The views of a scene show one set of named points, each view turned or mirrored, shifted and resized as a whole, with a little noise and some points left out.
(in the rows, 128 means zero)

Scene 1
View 1
(104): [131  36 105 142 153  85 176  95 192 176 119  82 139 134 132 130  96 176
 114 135 135  93 153 112 134 137 128 116 120 203 186  82 107 123 112 105
 168 143]
(86): [118 105 111 123 108 153 138 123 128 151 123  87 166 116 101 117 144 119
 105 153 112 152 124 111 177 126 119 108 160 135 141 102 155 148 141  71
 127 126]
(62): [134  99  76 124 101 156 149 110 143 172 104 110 126 120 107 110 129 125
  88 142 127 132 122 127 161 129 125 108 138 152 137 104 128 158 138  92
 134 136]
(236): [116  71 112 128 112 122 173 109 159 182 130 118 145 143 109 127 121 136
 112 148 142 130 125 105 142 109 135 109 142 160 160  87 154 112 141 100
 148 135]
(195): [ 80  77 183 154 114 155 145 124 113 120 142 108 173 164 101 113 135 164
 114 147 174 124 118 112 180 158 119 108  88 120 159  71 111 122 126  91
 135 128]
(248): [ 85  53 147 145 107 144 187 110 139 146 136 135 123 207  88 111 104 169
 127 135 189  97 112 118 141 147 125 128  83 146 186  65 102  88 135 114
 156 140]
(83): [121  91  93 159 116 142 141 128 139 139 108  76 139 114 119 117 159 149
 112 138 124 136 143 124 170 149 121 111 159 146 126  93 130 153 126  90
 137 128]
(9): [126  45  79 168 131 114 176 104 179 167 102 106  93 153 132 115 108 182
 108 120 168  83 147 134 126 152 131 121 106 189 155  79  80 132 115 124
 164 144]
(227): [ 72  77 161 139  91 164 177 118 116 141 144 149 139 207  74 112 118 146
 129 146 190 122  94 108 154 140 124 126  98 121 172  68 125  85 149 101
 141 135]
(144): [ 74 123 154 152  87 197 127 156  71  92 135  98 180 154  72 110 187 124
 128 153 138 164 111 112 204 161 108 118 157  81 120  84 155 131 147  71
 109 118]
(151): [127  69  62 137 105 132 182 108 163 175 105 126  95 160 103 115 115 144
 116 124 144 111 131 127 125 126 132 128 143 176 157  92 118 117 140 112
 159 144]
(56): [145  77  60 122 119 133 166 100 165 170 103  96 116 130 104 119 107 137
 108 132 116 115 140 125 142 131 127 128 161 186 165 102 117 136 137  97
 152 145]
(232): [153  88  22 126 113 144 160 102 163 167  86  93 100 124 105 112 119 130
 105 128 101 122 146 136 139 137 124 134 180 187 148 112 115 144 137 100
 150 140]
(207): [123 101  80 121  96 144 157 119 142 172 117 110 140 130  97 122 143 111
 108 148 118 149 122 106 150 111 125 107 178 145 141 102 170 130 151  87
 138 134]
(105): [122  77  94 144 119 135 156 113 148 151 114  92 134 141 107 118 129 151
 115 137 130 119 141 122 155 140 122 121 145 163 154  92 123 134 129  96
 149 137]
(95): [117  74  67 133  98 128 196 117 158 187 114 138 108 166  89 122 126 123
 127 136 132 127 120 109 122 104 134 128 181 165 159  93 162  89 155 107
 160 145]
(100): [ 70  81 120 227  93 169 148 163 102  86 111 105 107 179 110 105 197 178
 146 121 175 124 135 144 171 191 123 121 140 104  92  72 102 122 125 114
 132 125]
View 2
(144): [123 185 120 129 101 112 184 139 167 121 111 139 122 131  95 163  85 132
  73 152 172  92  65 144 113 130  59 141 169  93 107 126  89 142 117 133
 135 143]
(236): [185 119 131 124  93 129 135 151 107 130 109 133  94  95 126 153 112 152
 119 127 137 126 131 125 128 131 134 122 124 164 130 113  97 121 150 126
 100 146]
(56): [178 102 142 131 104 144 120 143 101 111 108 136 107 122 129 142 131 128
 113 132 155 144 156 128 134 120 134 104 123 177 111 117 132 112 132  88
 120 131]
(9): [164  93 117 135  93 140 136 160  74 128 128 150 115  99 133 154 163 111
 104 134 101 138 192 125 130  98 118  74 124 183  97 124  85 113 141  80
  86 151]
(248): [146 108  91 105 109 120 186 185 107 159 133 150 116  79 124 171 154 135
 102 135 127 112 159 102 116 129 100  81 125 140 138 129  81 111 160 121
  91 165]
(151): [164  97 124 138 108 140 133 151  93 142 118 125 107 102 145 146 137 136
 108 134 145 142 162 127 130 123 136  97 116 183 119 115 112 110 130 101
 111 149]
(62): [171 123 157 158  98 155 138 130 121 110 121 149 107 121 123 140 123 130
  96 147 159 137 137 130 122 132 125 120 133 164 112 116 107 125 136  98
 126 139]
(100): [102 157  84 154 105 116 172 151 120 145 125 127 133 118 119 173 126 108
  56 150 123  94 123 167 127  92  52  95 162 134  72 130  52 141  87 108
 108 161]
(195): [152 150 110 107  90 119 185 160 128 120 129 173 113  98  94 170 133 129
  92 143 125  95 118 111 115 124  74 111 154 111 117 131  72 131 161 122
  95 152]
(232): [170 102 146 144 109 154 108 133  98 112 109 126 109 137 136 132 127 123
 102 136 168 157 158 143 138 114 137 105 126 190 102 115 139 110 110  76
 134 130]
(86): [173 147 153 134  93 138 136 128 133 100 108 146 104 130 102 145  98 138
 102 143 166 121 102 133 123 130 109 138 149 139 111 120 109 132 138 114
 126 131]
(95): [170 100 118 132 113 125 127 155 105 153 104 102 101 102 154 151 111 156
 115 124 160 141 137 137 133 133 140 113 112 181 135 107 117 111 123 127
 116 148]
(105): [171 129 136 126  97 135 129 140 113 104 109 145 110 125 111 147 123 126
 102 134 144 131 133 136 133 112 114 113 138 157  98 121 110 124 132  95
 115 131]
(227): [142 124  95 112 112 113 201 180 129 163 127 143 113  81 121 170 133 145
  97 137 147 100 127 104 112 142  94  99 132 127 146 125  83 120 155 141
 105 165]
View 3
(144): [134  95 120 121 149 130 152 146 100 118 137  89 119 156  93  99 135 126
  91 108 104 161 181 135  77 156 145  75  36 121 123 102 100 103  99 162
 128  96]
(236): [114 112 108 122 105 135 121  94 127 108  82 126  98 157 154  91 145 125
 137 133 127 125 131 119 117 105 133 106 132  71 123 142 112 134 111 157
  99 139]
(232): [121  91 118 149  75 137 135 101 139  93  72 154 128 112 170 135 143 118
 159 153 124 121 150 125 160 125 152 118 118 110 124 136  75 141 145  99
 131 177]
(56): [118  93 106 137  82 138 133  96 133 101  68 147 119 126 171 125 139 125
 151 146 131 124 147 124 154 119 146 112 132  89 126 144  88 152 135 120
 123 161]
(100): [ 89 127 123 116 155  88 106 181 103 122 123 160  99 138  98 166 159  98
  79  80 145 155 167 118  85 157 121 112 102 133 157 117 114 109 105 115
 146 133]
(227): [ 84 120 111  94 154 131 112 140  89 150 105 136  95 192 133  90 143 141
 109 110 147 147 126 114 104 117 176  89 127  59 140 160 115 107  82 157
 125  99]
(62): [121 110 133 139  83 142 142 105 130 100  84 150 126 139 150 121 129 130
 139 123 124 119 141 136 135 144 152  98 100  93 123 135  89 136 109 130
 108 143]
(83): [125 106 107 137  98 124 140 120 135  99  93 132 116 123 132 138 137 116
 120 118 119 134 170 131 121 149 118 107  98 118 129 118 105 144 123 141
 118 139]
(151): [ 96 109 119 127  99 134 111 104 124 109  75 160 108 141 170 116 153 120
 148 141 140 120 124 113 139 108 150 118 148  80 133 154  93 133 126 114
 122 162]
(104): [107 107  62 120  94 120 118  94 150 115  52 145 102 141 181 139 142 128
 140 132 146 127 155 111 150 110 114 124 180  70 144 155 131 184 124 156
 101 146]
(105): [116 103  99 127 102 125 131 114 128 109  82 140 115 138 154 127 139 126
 136 131 132 136 156 120 134 128 138 111 124  92 135 138 105 149 121 137
 119 141]
(248): [ 74 125  94  95 144 121 100 141 101 155  86 155  91 182 152 117 148 138
 112 111 163 144 125 108 118 113 170 101 165  55 154 173 119 130  90 146
 126 114]
(9): [ 84 126  93 121  99 107 104 124 136 118  56 185 102 133 166 163 146 120
 130 114 163 121 136 116 150 124 127 128 180  81 156 163 121 162 118 123
 117 160]
(207): [128  98 128 136  98 148 139  93 122  93  99 119 112 142 148  85 143 117
 140 142 105 123 140 127 117 116 144 100  91  98 109 122  88 121 121 135
 111 145]
View 4
(236): [101 156 136 126 121 141 147 123 129 127 156  79 157 179 125 120 113 115
 129 140 127 120 131 125 135 139 130 126 128 128 113 123 130 149  86 123
 141 107]
(105): [101 137 144 136 132 124 152 116 133 122 149 104 160 160 122 129 126 128
 145 122 150 119 125 103 134 143 108 130 140 119 127 130 134 160  95 144
 121  95]
(83): [ 90 142 156 137 121 133 169 111 138 137 137 114 153 153 135 133 125 123
 169 111 154 121 112  97 138 147  86 129 130 130 127 132 154 153 112 148
 101  79]
(95): [121 152 143 121 121 106 152 131 131  81 166  62 156 141 108 125 111 108
 127 119 114 115 143 132 126 136 146 126 115 123 104 108 136 159 100 115
 146 106]
(62): [ 76 173 138 121 114 127 163 115 119 108 153  91 168 157 119 135 126 145
 122 123 151 131 110 106 149 127 105 134 129 144 123 138 148 157  94 117
 142  93]
(232): [ 81 153 145 114 114  81 150 116 149  84 158 114 152 126  92 140 134 140
 137  96 149 104 119  82 129 130 119 152 119 134 128 132 142 181 101 145
 122  78]
(195): [123 121 148 157 167 184 158 109  95 164 131 106 181 180 161 121 116 112
 142 154 172 148 127 123 162 152  77 100 175 106 136 133 128 124  83 127
 123 105]
(144): [135 119 168 133 152 162 210 105  90 164 119 101 203 117 183 126  94  72
 158 114 167 157 120 126 178 150  39  95 143 149 137 111 177 106 131 112
 103  77]
(248): [139 125 145 162 175 158 139 116 101 121 147  86 175 186 136 121 122 123
 127 150 160 144 147 139 140 150 116 106 179  78 119 131 104 142  75 122
 148 128]
(227): [146 127 142 150 176 161 159 120  80 117 147  74 194 164 143 117 106 106
 115 150 161 154 145 149 163 144 107  96 174 101 124 122 118 126  80  99
 153 121]
(104): [ 89 144 131 141 131 131 113 120 152 138 154 117 137 204 104 121 141 140
 143 146 135  99 135  95 113 148 141 141 147  93 122 138  95 171  65 169
 128 110]
(86): [ 85 153 141 114 115 141 176 116 123 153 141 103 177 147 143 124 107 103
 142 124 140 128 113 101 155 140  87 123 118 161 137 124 158 135 100 130
 111  77]
(207): [ 93 161 144 113 105 121 170 123 129 116 151  78 166 141 129 125 107 106
 136 117 124 126 123 114 142 134 112 125 106 154 122 114 158 146 107 119
 127  83]

In a view up to two points have been moved. Name them for each view, in the order of its rows, or write none.
view 1 => none
view 2 => (105)
view 3 => (144)
view 4 => (62), (248)

Scene 2
View 1
(123): [ 84 117 141 100 120 120 134 129 122 119 167 156 139 111 148 118 135 140
 109  81 156 141 143 171 150 151 101  95 114 119 100 130  79 124 150 144
  86 154]
(237): [ 99 155 119 132 160 132 146 144  69 106 132 124  98  67 143 143 123 144
 106  91 134 130 176 147  86 121 127  83 149 110 144 131 135 177 111 129
 137 143]
(88): [ 84 121 142 134 152 148 140 124  74 102 120 168 111  82 133 117 118 163
 110  91 133 139 154 175 117 146 119  88 138 111 116 148  95 134 112 135
  97 171]
(190): [ 98 125 101  88 143 129 138 119 120 132 175 131 138 101 155 123 147 124
 101 105 170 126 135 137 155 150 140 102 126 124 113  84 162 181 156 166
 125 126]
(61): [125 151  79 115 108 108 125 136 106 113 155 125 140  72 154 151 128 121
 133 107 146 125 188 138 102 134 107  81 149 149 157 142 150 159 124 156
 130 119]
(222): [ 74 110 114 105 183 162 157 119  84 130 144 162 121 108 144 108 144 146
  93 123 160 130 119 147 155 159 159 113 129  95 113  72 169 190 134 151
 123 140]
(220): [102 132  96 113 134 125 130 111  95 111 143 152 135  78 142 129 124 137
 116 109 151 130 157 140 135 145 132  84 153 139 129 125 157 162 126 161
 124 142]
(201): [ 88 141 124 126 161 137 151 140  73 108 136 141 109  85 141 130 119 149
 104  97 136 130 158 149 111 132 129  91 138 102 131 121 123 169 120 126
 119 151]
(44): [119 153  88 125 143 127 145 141  80 112 146 123 113  69 152 147 130 132
 117 112 143 125 181 140  89 128 129  92 150 124 160 125 167 182 114 143
 142 121]
(225): [120  84 110 115 126 183 140 107 102 127 136 193 143  91 158 119 163 141
 142 129 149 144 149 210 108 189 106 122 118 128 144 129 132 111 110 161
  90 125]
(228): [125 119  98 109 104 135 128 126 115 119 153 158 148  87 156 137 145 128
 142 118 148 135 171 175 107 163  98 101 132 144 151 140 131 127 122 159
 106 120]
(238): [ 98 107 129  98 120 145 147 132 124 130 171 156 138 114 160 119 157 132
 118 103 158 137 142 186 130 166 102 118 103 112 119 110 104 130 147 147
  93 127]
(230): [ 99  87  98 108 136 178 168 130  94 133 146 199 146 128 162 109 162 144
 138 160 157 140 144 187 134 190 119 141 107 104 161  91 160 144 121 146
  93 103]
(226): [119 132 112 133 121 134 109 102  88  96 121 151 125  37 135 143 115 142
 126  77 128 135 178 166  92 143 116  56 168 158 132 185 121 126 101 165
 118 168]
(49): [ 92 151 121 141 131 115 140 149  68  92 126 155 117  78 135 137  96 157
 122  95 125 134 184 155 108 126  98  76 151 124 144 166  92 137 104 123
 106 160]
(208): [ 86 113 106 104 146 149 158 135  99 127 159 169 137 123 153 116 145 140
 118 135 161 134 140 159 148 163 126 124 116 105 133  88 146 162 136 143
 105 121]
View 2
(222): [114 160 158 151 122 109 125 124  98 141 127 114 158 165 147 134 123 196
 170 142 116 112  80 111  90 137 118 172  98  80 151 164 128 115 101 158
 141 111]
(226): [141 154 181 134 131 103 120  91 130 149 138 152  93 114 136 151 117 147
  82 112  97  93 119 152 173 166  99 133 140 122 182 140 107  98 137 108
  98 122]
(238): [112 135 154 123 128  94 107 160 113 120 109 132 127 108 129 145 117 130
 152 136 128 134 117 128 105 130 131 183 133  99 178 155 122 122 106 138
 118 104]
(220): [143 142 172 149 135 115 118 109 112 134 133 140 127 141 133 143 120 167
 138 124 117 106 110 120 137 164 107 146 127 100 151 142 111 107 112 134
 118 113]
(190): [131 141 169 157 129 121 102 144  95 122 123 131 146 141 140 143 124 178
 183 136 135 113 115 113 117 163 125 157 123  94 148 143 109 113  99 157
 123  93]
(225): [119 146 175 124 114  92 138 145 115 149 121 135 128 100 103 167 130 135
 135 129 102 132 107 132 127 103 118 190 111 112 190 155 131 130 112 104
 120 140]
(88): [108 161 154 116 129  88 125 105 138 145 124 131 114 124 158 138 113 150
  87 124 100 104  88 150 125 139 106 162 130 108 182 169 130  98 124 129
 112 117]
(230): [125 135 160 132 119  96 145 146 105 141 122 127 150 129  90 158 131 144
 167 137 107 148 100 103  95  98 119 200  98  86 169 156 146 144  99 118
 145 141]
(44): [146 145 168 154 138 107 118 113  82 144 164 136  98 154 111 132 110 165
 144 122 102 108 130 115 144 173  94 130 133  69 155 129 127 111 143 129
 135 111]
(228): [142 129 172 133 129 105 117 140 110 134 126 148 111 100 103 158 123 128
 138 124 114 128 132 126 144 139 115 164 134 106 172 136 118 124 121 112
 113 121]
(208): [123 137 154 136 129 102 126 139 106 128 120 129 144 141 123 142 120 156
 166 133 119 132 102 107  93 130 117 181 114  80 152 154 133 126  99 141
 138 117]
(49): [132 139 144 121 150  91 123  89 129 137 137 144  85 138 140 126 103 125
  79 108 103 115 116 137 134 166  89 141 153  88 160 149 132  97 141 119
 119 112]
(201): [118 155 149 132 141  95 121 107 108 138 144 126 105 151 143 121 105 157
 119 125 105 110 102 127 116 160 101 148 135  75 162 154 135  99 134 140
 130 104]
View 3
(123): [103 145  99 177 120  53 116 139 107 199 133  75 142 118 136 180 134 136
 101 108 119 151  99 136 133 111 167 107 146 170 135 181  87 144 120  94
  93 134]
(222): [129  93  68 186 121 124 193 167 121 137 190 119 151 187 150  95 133  94
 153 112  97 184  91 197 131  75 146 120 137 179 152 119  55 158 140 119
  94 101]
(226): [ 55 149 129 113  53 119 129 115 109 189  47 148 110 145 164 119  93  89
  69 125 132 107 113 163 123 127 151  95 116 129  52 137 133 116 178  97
  96 177]
(201): [ 88 135 100 126 101 132 151 169 106 175 139 120 141 176 148 120 118  79
 128 112 135 126 106 188 140 110 162 133 143 162  88 133 110 156 111  85
  77 124]
(61): [ 51 122 159  77  95 120 152 136 108 150 110 174 105 147 180 141 166  97
  97  69 130 137 131 120 138 135 120 126 154 123  96  95 133 146 157  57
 125 141]
(228): [ 78 120 150 129 100  86 154 139 114 139  91 138 106 109 152 147 176 127
  76 100 125 167  95 142 133 134 160 114 147 143 111 128 108 128 164  76
 125 143]
(190): [110 115  92 155 108  88 185 144 119 158 177 136 116 157 179 128 151 125
 145  78  94 169 109 127 127  84 125 111 157 148 166 118  60 159 141 114
 107 112]
(208): [115  93 108 174 136 100 172 168 123 132 169 109 150 148 135 131 174 113
 123  99 106 194  92 172 138 107 156 125 150 178 145 127  78 152 139  78
 107 107]
(230): [118  68 132 178 146 108 187 169 131  85 139 116 151 122 111 126 211 121
  96 119 107 233  67 204 142 128 176 130 147 187 143 124  77 135 166  70
 130 112]
(237): [ 82 133 115  97  80 148 163 175 102 171 132 144 122 184 166 110 118  72
 130 110 146 109 112 188 134 106 160 142 145 146  73 118 120 158 108  84
  73 122]
(88): [ 88 139  93 160  96 114 122 151 105 182 101  92 156 156 126 129 101  87
  97 141 135 134  94 204 135 119 179 114 121 169  77 162 112 134 135  93
  72 141]
(49): [ 53 148 120 108  98 131 102 153  95 190  99 114 153 167 144 142 111  72
  85 113 152 105 127 174 141 138 156 129 132 155  55 149 153 139 125  55
  86 144]
(220): [ 78 119 108 139  96 115 161 128 113 162 129 147 131 170 169 117 126  96
 114  93 106 146 121 150 126 107 128 102 137 145 116 112 103 141 167  96
 106 137]
(225): [105  98 144 167 107  88 170 149 129 115  77 114 123  97 119 130 178 130
  63 139 117 206  57 197 132 131 196 110 135 166 112 142  86 114 175  95
 121 145]
View 4
(44): [ 85 121  76 140 123 112 153 143 154  62 155  90 144 139  88 116 119  66
 113  81 128 139 119 113  96 141 121 152 115 110 175 122 138 112 144 125
  75 130]
(208): [131 154 140 135 118 108 107 173 168  85 165 117 108 130  88 139 161 129
  87 116 142 148 118 113 165 132 138 185  83 148 159 145 101 186 134  99
 137 154]
(49): [ 95  94 138 203 160 100 122 100 142 117 140  92 152 137 123 112  53  77
 110 127 167  88 136 125 131 138 105 164 104 101 171 149 179 134 145 129
  85 127]
(225): [123 114 167 178 122 118  94 183 153 112 148 128  85 111 109 195 179 133
  81 139 192 119  97 133 167  91 123 130 118 135 145  82 132 149 157 113
 120 169]
(201): [ 91 133 133 164 138 122 145 135 159  83 133 107 140 141  87 101 101  88
  99 105 167 120 132 130 120 144 117 176  98 107 165 164 145 165 137 126
 102 118]
(123): [137 111 182 145 155  82  89 163 132 130 130 142 139 116  89 117  89 116
 105 139 183  97 125 131 164 138 132 175 126 132 141 160 138 193 105 133
 169 173]
(222): [103 178 146 123  96 136 136 161 206  64 147 138 122 155  44 114 164 141
  73  91 150 156 124 122 143 149 138 194  79 138 150 156  83 210 145 108
 124 128]
(230): [136 159 162 162 106 124  89 188 174  88 171 115  71 123 110 183 205 156
  66 136 160 153 107 115 194 102 131 179  72 156 159 111  95 184 157  81
 129 160]
(226): [ 77  65 139 195 132  99 120 110 161 130 120 130 152 145  82 141  63  87
 117 108 187  85 106 133 108 125 109 105 151  97 140  91 171 109 162 153
  72 146]
(237): [ 72 125 107 160 133 128 163 129 153  67 132  96 144 140  87  98 100  67
 106  92 158 121 128 133 101 144 113 165 111  96 170 154 152 139 139 134
  82 109]
(220): [102 115 124 144 118  93 116 138 184 101 151 129 154 154  63 127  98 112
 109  92 140 130 111 109 122 146 131 148 115 128 152 118 117 148 146 127
 102 151]
(238): [143 129 161 134 142  95  97 194 130 105 143 132 115 102  94 143 144 117
  98 134 175 120 112 128 164 124 134 166 121 142 148 144 121 180 109 123
 166 172]
(228): [127  95 125 155 132  85  94 171 137 113 156 111 123 113 107 168 128 101
 116 121 156 121  99 113 143 119 123 126 133 135 152  93 136 118 139 125
 116 176]
(61): [110  90  84 141 131  70 117 150 143  91 163 100 155 128  93 133  93  67
 132  93 120 129 105 103 106 139 123 134 132 122 167 103 136  93 135 131
  91 165]
(190): [123 142 120  89 107  86 115 179 171  81 151 144 144 135  41 115 132 122
 110  89 131 152 112 109 126 159 146 167 120 143 142 141  83 178 115 128
 147 169]
View 5
(228): [112 177 158 148 119  92 113  99 135 107  96 150 127  96 127 137 171 149
 119 108 109 135 147 145 124 143 147 144 127 133 140 167 130 134 130 120
 136 134]
(222): [151 135 133 112  85 118 101 168 123 103 145 121 140 118 147 141 181 115
 173 113 112  50 120 143 119  97 128 172 119 154 152  47 157 113 143 115
 164 157]
(190): [120 152 141 134  70 107  95 138 139 122 138 132 129 106 118 132 195 129
 171 104 106  93 127 147 142 120 137 129 140 165 157  74 142 112 135 132
 172 143]
(208): [128 134 141 122  87 118 104 164 131 106 125 129 151  98 142 133 156 120
 158 105 122  90 139 151 124 115 144 164 117 157 151 102 151 114 132 117
 134 146]
(44): [126 169 112 133 113 115  79 101 112 119 129 147 110  95 107 157 179 138
 116 114 108 100 134 142  98 101 158 152 149 101 157  87 121 133 193 132
 143 158]
(123): [112 156 166 130  91  99 143 133 108 135 153 118 141 140 143 112 168 142
 157 100 115 103 121 151 115 145 147 130 117 136 159 158 126 107 101  92
 158 114]
(225): [146 158 162 125 141  85 122 138 126  73  83 126 130  90 172 127 144 138
 126 122 109 103 150 141 120 136 131 165 107 155 116 158 149 140 120 108
 138 149]
(230): [136 131 149 119 108 114 100 176 138  73  86 131 158  71 169 135 131 115
 147 115 128  91 156 150 126 116 139 179 103 171 130 122 166 122 125 115
 119 154]
(201): [139 153 124 118 121 116 106 118  93 122 152 128 116 122 134 144 165 137
 128 120 111  76 123 142  84 104 154 161 130  99 157 102 124 127 174 102
 150 148]
(238): [118 143 157 131  97  91 125 153 119 116 126 116 135 106 154 108 141 138
 159 109 118 108 137 154 124 137 143 124 122 158 148 145 136 115 113 104
 145 132]
(61): [109 183 132 148 107 104  85  84 130 127 118 161 115  97  95 150 190 149
 111 102 106 132 140 147 112 122 159 139 147 108 157 124 115 134 169 136
 142 141]
(88): [145 161 151 113 134 102 142 117  89 118 153 121 127 149 155 137 166 139
 127 118 110  72 115 138  84 125 141 174 105 100 153 141 127 128 138  82
 160 129]
(237): [135 165 116 124 123 114 100 104  90 132 156 132 107 124 122 145 173 143
 123 119 109  81 120 143  80 101 157 154 141  85 161  95 114 129 189 109
 152 148]

In a view up to two points have been moved. Name them for each view, in the order of its rows, or write none.
view 1 => none
view 2 => (88)
view 3 => (61)
view 4 => (230)
view 5 => (228), (201)
